Each row is a point on a landscape with many valleys, with its height.
A ball rolls from a point to the lowest of its 2 nearest points, and stops where none of them is lower. Distance is the straight distance between rows; heights are no part of it.
Z_497 height 274: [ 16 -12  -9 -13  -9  11 -10   2 -15   0 -22   7   2 -10  -7 -23  27   9
   6   5  10 -10  -8 -13 -11]
Z_188 height 348: [ 15   1   0 -12   0  21  -2   5 -31 -15 -48  25  21  -5 -20 -33  46  11
  -1  -3 -10 -10  -5 -16 -23]
Z_375 height 636: [-23  13  40  -7  28   4  11  15  24 -13  11   2  28  21 -41  -1 -24 -23
  -1   2  17  -4  15   8  16]
Z_610 height 455: [  2  13   5 -33 -18  -9 -20   7  26 -14  -3  14 -16  -4   6  22  23  24
  17  -6  20  -3 -12  16   9]
Z_893 height 722: [  2   2  28  16  23  -1   8 -29  15  21  -6 -20 -29  -3  15  16 -33  12
   7  13   5  21   1  18 -13]
Z_942 height 472: [ -4  -6   4  -2 -30   3   6  20 -23   9 -19 -19 -23  17 -17  29   3  -2
   5   3   2 -15   7 -14   8]
Z_178 height 576: [-34  26  26  12   3  -2  22  -1  -8 -29  -8   8  35  17 -18  -2 -14 -22
 -22 -13 -34  14  29  15  -6]
Z_706 height 387: [-21  15  12  25 -19  -1   8  -1 -30 -21  -1   1   4  19   0  15  12 -16
 -13   6 -11 -10  12   3  -5]
Z_500 height 467: [ 18  15  -1  12   2  20 -16   3 -22 -24 -10  35  48  15   2 -33  42   4
 -15   1 -27   4  -9  -8 -13]
Z_467 height 657: [ 10 -37   6  -2  39 -21  -8  -3  -6  18  11 -11  14  13  -1 -26  -7 -26
 -31   5  11  -4  -1 -20  18]
Z_722 height 705: [ -4  -8  37  16  13  19  20  -1  29  17 -13 -22 -35   9 -10   4 -17  10
  27  21  -1  18  -2   3 -18]
Z_821 height 683: [ -7   4  41  20  23  13  28   9   8   3 -15 -20   5  10 -36  -8 -13  -4
  18  20   4  10   7   0 -17]
Z_560 height 228: [ 12 -21 -36  -2 -14  -9 -21  -7 -41  11  13   2   4  -5  11  -5  10  -9
 -17   2  27 -29 -10 -18  14]
Z_264 height 616: [-21 -17   3  11   3  10  15  15  26   7  38   2 -14  24 -14   0 -13 -45
   3   3 -11 -11  18  -2  29]
Z_49 height 335: [-17  13 -30  15   4 -22   1  13  10 -15   4  17 -13 -13  33  11  42  20
   9  -1   0  -8 -43   2 -25]
Z_517 height 661: [  8  13  46  -1  31   3   5  11  25  -1  10  -6   5   6 -21  -6  -8  -9
  13  11  16  -1   5   7  -2]
Z_694 height 613: [-12   7 -10  27  15 -34  -7 -11   0  -7  23   0  -1   7  55  23   0 -22
 -22 -13  -3 -12   0  10   5]
Z_685 height 412: [  7  25 -11   6  -5  10  -3 -11 -34 -27 -38  41  28  -2   0 -14  45  19
 -13  -9 -26   3  -9   5 -29]
Z_94 height 522: [ 12  -2  18 -34  -6  -1  18  28  -7  23 -29 -23 -28   7 -38  18 -14   1
  15 -12  10 -12  15 -15   4]
Z_691 height 261: [ 15  19 -19  -8 -24  -8   8  -8 -51  10 -30   0  -8 -21  -1  14   3   0
  -3 -15   1 -13  18   6  -9]
Z_582 height 468: [ 20 -24  16 -19 -14  20 -13  15  -2  12  -6 -42 -14   6 -23  14 -17  14
  17  20  28  -3  -1 -25  17]
Z_552 height 640: [ -2 -53 -15   3  16  -8 -22 -15 -11  13   2  -7  22   9  13 -32  -3   0
 -35  12  14   0 -18 -25  13]
Z_656 height 287: [ 16  23  22  22 -16  12  10  12   8  -3   0 -16 -33   2  -6  19  15  16
  40  19  -5  10   5   9 -18]
Z_554 height 199: [  6   1  -3 -24 -13   0 -21 -32  15  12  30   2  -6 -17   7  -2 -44   7
  -7  -7  21  11  16  30  22]
Z_613 height 605: [-35  20  29  -7  -3   5  29  16   6 -18  -3   8  12  17 -40   6 -19 -25
  -1 -12 -12  -3  30  10   8]
Z_92 height 510: [ 42  -3  25 -12   5  16 -17  13 -22   2  -8 -35   5  -6 -28   3   5  12
  18  30  36 -12  -3 -22   3]
Z_780 height 553: [-26 -18 -28  10 -21  -5 -15  -4  20   5  35  10 -16   1  34  17  -3  -5
  -2   1   5  -6  -9  11  20]
Z_612 height 644: [  9  16   1  19  23 -33  12 -13 -18  -6 -16   0   5 -14  36   7  12  -7
 -14 -24 -18  -3   9   5 -19]
Z_501 height 570: [-19 -30  13 -18  -8  13   3  28  32  -2  11  -2 -19  22 -24   7   8 -32
  11   1   4 -20   8 -17  38]
Z_614 height 512: [  2  22  18   3  -5  10 -16   2 -34 -32 -10  25  37  12 -15 -12  29  -8
 -18   4  -7 -12   7   3  -4]
Z_187 height 480: [ 28  13  21  11   8  -3 -13 -13 -31  10  -1 -17   9 -19 -10  12 -10  13
  -1  25  26   4   6  10  -5]
Z_421 height 405: [ -3 -12  11  -4 -11  18 -12   2  47   1  11   4 -26  -2   8   0   7  14
  28  10   3  11  -7  14   4]
Z_369 height 697: [ 20   8 -29 -16  41 -41   3  -2  32  18   7  19  44 -13  39 -12 -14   5
 -23 -35 -20  16 -25 -11   3]
Z_195 height 375: [ 26  22  28  26  -5  31  -2   4  -6  -5 -10 -30  -4  -1 -27  10   5  25
  37  43  15  17  -3   5 -19]
Z_799 height 588: [-11  -4 -36   0  11 -26  -2   4  19   7  36  13  -3   0  39   2   0 -20
  -7 -23  -3 -13  -7   7  14]
Z_513 height 446: [-40  11  13  26 -14  -1  18  -9   7 -20  -4   7 -10  17  13  17  -5 -13
  -7  -8 -32  10  16  17  -4]
Z_110 height 103: [  8  -6 -37   4 -19 -13 -10   3 -18  12   8  -1 -22 -14  27  17  15  10
   7   0  19 -19 -19  -4  -3]
Z_736 height 520: [  6 -22  13 -43 -16  17  -8  26  12  -2   2 -18  -6   8 -33   3  -2 -13
  14   4  26 -22  11 -25  32]
Z_251 height 347: [ -7 -24 -38  -7 -10   6   2   4   4  14  -6  10  -3 -13   5 -29   5   6
   7  -7  -4   0 -11  -8  -6]
Z_286 height 271: [ 12  16   8   5   7  17  -1  -4  11   8  21   2   8 -10  -6 -25 -17  -5
  15   8 -11  19  23  24  -6]
Z_811 height 230: [-10  -5 -22  13   1 -29  18  14   3   9  -3  -2 -33  -1  28  21  26  -3
  10 -12   1 -20 -19  -7 -13]
Z_129 height 648: [  8 -17   7  13  26   7   7   4  13  21  40 -16 -11  10 -10 -15 -22 -33
   9  17  13  -4  11  -5  14]
Z_976 height 631: [  0  13  16  26  41 -34  12 -16  11  -6   7  -5 -13  -1  48  20 -11 -19
  -9 -27 -16  -6   6   5 -13]
Z_735 height 733: [ 24   4  18  28  41 -15   0 -34  -7  20   2 -17   0 -25  30   3 -26   3
  -7   7  -1  17   8  17 -17]
Z_371 height 560: [ -1   7  23 -29  -1   4  15   7  16  26  -6 -12 -33   5 -29  32 -47   1
  17 -13   8  -4  16   4  14]
Z_520 height 686: [  9 -10 -23  -9  44 -25  15  -5  29  27   5   8  12   3  33 -16 -26 -15
 -13 -36 -26   6  -7 -13   4]
Z_350 height 267: [  5  -5 -56 -11 -15  15  -9 -25  14   1  -2  19  22 -25   5 -42  -6  35
  -1  -6 -20  37 -16   9  -8]
Z_140 height 619: [ -7 -41 -30 -17   1   8 -20 -10 -15  -3 -16   7  27  -7   0 -35   8  18
 -25   2  16  -5 -30 -26  -1]
Z_609 height 673: [ 17 -29 -18  -5  38 -24  13   5  11  26   3   1  26  22   8 -35  -5 -25
 -25 -16 -22  10  -6 -29  17]
Z_321 height 437: [ 14  25  31  20   3  19  -6   1 -28 -17  -7  -9  23  -2 -28  -1  13   5
   8  32  15  -1   6   2 -15]
Z_661 height 380: [ 12  19   9 -33 -32  -8 -26  13  -1  -6   4  -9 -17   7  -9  49  -6  24
   6  -7  16  -1   5  14  23]
Z_296 height 470: [-23   4  -4  -9 -13  -3  -3   4  44 -13  -6  20 -26  -6  12  15  27  25
  22  -5  -3  13 -20  21  -6]
Z_332 height 499: [-40 -11 -33 -23   5  10  -8  15  25 -28 -19  22  19 -13  -3 -16  27  27
 -11   7  -5  10 -51 -14 -12]
Z_405 height 549: [-14  29  10   7  -3  -9  -2   0 -13 -35  -4  26  43  17   4 -10  16 -11
 -28 -16 -36   7  16  13  -2]
Z_437 height 192: [ 24   1 -23  -2 -12  21 -15 -20  -5   8  10  11  14 -23   3 -42  -3  14
   6   5 -12  23  11  15  -8]
Z_397 height 295: [-10   4  25  11  -9   6  24  26  31  -5  13   2 -36  15 -10  15  18 -16
  31  -5 -15 -13  11  -2   0]
Z_827 height 595: [-20  26  23 -21 -12   8  12   1  18  -1   2   2 -10   4 -30  29 -35 -11
   9  -9   0   5  28  26  19]
Z_322 height 316: [ 10 -29 -27 -13 -40  24 -24  -3 -24  -1   1  -5  -4  -2  -4  -3   8  10
   0   9  31 -25 -10 -27  18]
Z_285 height 509: [ 46   1  26  -9  11  14 -26 -10 -14   4   1 -12  16 -27 -14 -23   6  20
  11  25  29   4   2   1  -8]
Z_991 height 322: [  7  29   0  17 -27  -3   7  -1 -63 -13 -18   3   0   3  -4  27  19  -5
  -9  -4  -5 -22  11  -2 -10]
Z_629 height 500: [-35 -10   2  23 -29   9  -3  -2  20  -4  10   4 -21  14  17  21   4  -3
   2  10 -13   6   0  15   9]
Z_647 height 191: [ 25  31 -15  -6 -25  -9  -8 -17 -28  10   4  -7 -13 -25  12  27 -13   3
   5  -8  11  -3  23  25   3]
Z_306 height 336: [ -5   4   8  -4  12   8   2 -10  46   8  20  16 -15   0  16 -11 -20   1
  13 -10 -18  19   7  26   0]
Z_230 height 81: [ 29  20 -24  -4 -30  13 -19 -24  -7   5  26   5 -10 -30   9  -9 -10  12
  17   6   8  13  18  32   2]
Z_434 height 164: [ -1  24  20  28  -9  -9  17  11   5 -16  13   4 -24   7  13  11  29  -4
  23  -3 -17  -5   8  10 -23]
Z_978 height 593: [ -8 -27 -34 -13  20   1 -10  -2  -6  -3 -33  18  46 -16   1 -34  14  35
 -33   2  -8  16 -53 -34 -19]
Z_238 height 557: [-26  -7 -46   5   5  10  -3   6   8 -12 -19  22  40   4  10 -23  16  26
 -27  10 -30  28 -57 -26 -19]
Z_829 height 669: [ 23 -13 -17   1  27  -6   8  -5   0  32  41  -9   7  -1   2 -26 -36 -39
  -9 -10  -4  -3  23  -5  19]
Z_39 height 86: [  8 -23 -26 -23 -35   7 -29 -18  10   4  33   1  -4 -23   4 -19 -22  17
   0  -5  33  -7   1   3  25]
Z_416 height 290: [  4  14  10 -18 -28   4 -23 -16   3   3  20 -17 -12  -1 -11  38 -41  17
  -3   9  24  17  13  27  28]
Z_414 height 674: [ -9   2  26  32  31 -24  38   4 -37 -15 -10 -13  17  17 -24   1   9 -33
 -20   0 -12  -9  15 -20 -13]
Z_308 height 691: [-23 -10  30   5  31 -19  26   5  -7   2 -11  -9   4  25 -16   3 -16 -32
 -24  -5  -1 -10  13  -9   4]
Z_622 height 402: [  6 -25 -13 -20 -44  18 -21  13 -10   6 -11 -22 -23   8  -7  30   1  27
  13   6  15  -9  -9 -21  19]
Z_999 height 331: [-21  -7 -55  -4  -9  -1  14 -10   5  10 -19  11   3 -21  17 -17  -6  16
  -3 -14 -25  24 -13   7 -16]
Z_923 height 424: [-20  -9 -30   3  -4  11  -9  13  12 -22 -10  15  -6  -8  14  -2  43  26
   9  15   8  -7 -53 -17 -18]
Z_621 height 708: [-21 -12  11  -5   6  -1  13  -3   8  14 -15  -2  -9   9  -2  -5 -20 -13
  -9  -8  -9   4  14   4   1]
Z_790 height 658: [ -1  12  19  22  18 -38  32  -2 -33 -13 -13 -13  -6   1  10  21  13 -27
 -14 -22 -12 -19  17 -11 -17]

Call two points neighbours if one is among the 2 nearest of the other. Go from one point of each pair to the other, from neighbour to neighbour, staying as low as possible. Name the highest point that can't be avoided.
Z_110 / Z_230 -> Z_296
Z_230 / Z_497 -> Z_251
Z_39 / Z_110 -> Z_322

For each start below, name the point where the ball stops.
Z_694 -> Z_230
Z_609 -> Z_110
Z_722 -> Z_497
Z_621 -> Z_230
Z_827 -> Z_110
